Each row is a point on a landscape with many valleys, with its height.
A ball rolls from a point to the lowest of its 6 nearest points, and stops where none of them is lower. Distance is the straight distance between rows; heights are no part of it.
tizud: [ -8  37  22   1   2 -12  -3 -25   8]  height 526
sode: [ 14 -28 -19  -5 -10   9  -3  20   6]  height 408
zim: [34 -5 -5  4 24 17  1 22  1]  height 791
Febo: [-17  10   3 -31   0 -32  -3 -51  17]  height 721
Debus: [ -6  24  16   0  10 -12   2 -11  -1]  height 480
Papu: [27 -1  2  9 16 18  2 19 -1]  height 614
disem: [-9 19 15 18 -3  8  3 -1 -9]  height 324
Mero: [  5  28  17  -7  20 -19  -1 -25   6]  height 509
goziv: [-15   5   5  -7  -1 -19   7 -11  -5]  height 305
loke: [ -4  -1  -6 -20  16 -29   4 -22   1]  height 453
dobib: [ 27 -29 -17  -8   2  13  -4  23   6]  height 566
Pom: [-26   1   1  10 -16   3   5   2 -11]  height 227
lovig: [ -1 -13 -14 -11   6  -9  12   1  -5]  height 275
kufo: [-28  15  12  20 -16  13   0   3 -11]  height 301
labop: [ -7  27  14 -12   1 -18   0 -33  10]  height 503
vorit: [ -4 -14  -3  12 -20  19  -7  17   0]  height 171
luf: [  6 -23 -12   5 -25  18 -13  19   5]  height 341
loz: [10 -4 -1  2 12  6  7 13 -5]  height 249
tuk: [ -8  18   7 -26   9 -23  -6 -53  26]  height 556
Lepud: [ -5  13   2 -21  19 -28  -1 -36  13]  height 138
liba: [ 14 -24 -12   4 -15  17 -11  22   3]  height 454
Vemup: [ 11 -17 -11  12 -14  28 -15  26   2]  height 447
pipu: [ 28 -29 -23 -16  21   3   7  12   3]  height 517
sovir: [-13  26  17   1   3 -14   2 -23   4]  height 530
Kore: [ -1   7   0 -17  20 -22   5 -14  -2]  height 336
kov: [  4 -24  -3  17 -25  27 -28  24   9]  height 533
telef: [ 15 -31 -15   4 -26  13 -26  24  12]  height 56
Pofe: [-25   3  -1 -13 -13 -25   7 -19  -6]  height 413
Ludo: [ 5 10  7  3 19 -3  5  1 -6]  height 302
Lofi: [-4 -8 -4  0 -2  4  9  9 -6]  height 50
Puz: [ 19 -22 -13  -4   7   9   5  18   1]  height 513
Duvo: [ 4  2  7 21 -6 25 -7 16 -5]  height 367
Tase: [-20  37  22   6 -10 -11  -5 -23   4]  height 434
dopa: [-10  -2  -1  -4   1  -8  13   1  -7]  height 178
Tos: [ -1  23   7 -16  13 -24   0 -32  11]  height 372
lened: [-11 -13  -8   9 -22  13   1  14  -3]  height 232
kefo: [11  8  2 14  9 14  5 12 -8]  height 362
Kog: [-30  17   9   3 -15 -13   6 -13  -9]  height 335
Sorif: [ 33 -15  -9   7   7  18  -4  23   5]  height 758
nuz: [ 11 -28 -17  -7   3   3   6  11  -1]  height 381
gad: [  4 -10  -6 -18  20 -19   8  -7  -2]  height 316
Mimur: [-11 -16 -15  -2 -10  -3  11   8  -7]  height 177
Pabof: [11 -2 -1 -8 27 -9  7  0 -5]  height 47
Guvi: [-14   7   2   9  -7   0   6   3 -12]  height 181
lini: [16 -6 -4  8  2 20  0 22  2]  height 553
bafal: [ 18 -11   1  22 -14  34 -25  27   7]  height 659
vemam: [ 31 -19 -15  -9  26   5   5  14   1]  height 529
Lutu: [-3 10  7 13  3  6  2  6 -8]  height 94
lumo: [-32  20  10  13 -20   1   2  -7 -13]  height 299
dobi: [ 9 -5 -6 -4 17 -2 14  5 -7]  height 257
lote: [-16   3   6  12 -17  12   3   8  -9]  height 233
vadi: [  0 -20 -15   1 -11   4   5  14  -3]  height 205
Lopak: [ 14 -21 -17 -12  23  -5   9   3  -4]  height 359
kag: [-11  20  15 -10   3 -18   6 -23   4]  height 473
repig: [ -3  -5   6  29 -16  36 -13  17  -3]  height 459
Zuz: [ -7  17   7 -20   9 -27   1 -34   5]  height 133
Veg: [-39   7   3 -11 -23 -31   7 -21  -4]  height 458
Bodum: [-19  10   7 -14  -4 -30   0 -28   6]  height 522
moz: [ 26 -11  -3  16  -6  31 -18  25   6]  height 713
Naki: [34 -5 -1 15 19 29 -5 25  2]  height 837
bel: [-33  35  23  12 -23 -11  -1 -18  -5]  height 371

For each start below, name the point where the ball stops.
sode: Lofi
goziv: Lofi
Debus: Pabof
Puz: Lofi
Mero: Zuz
Pom: Lofi
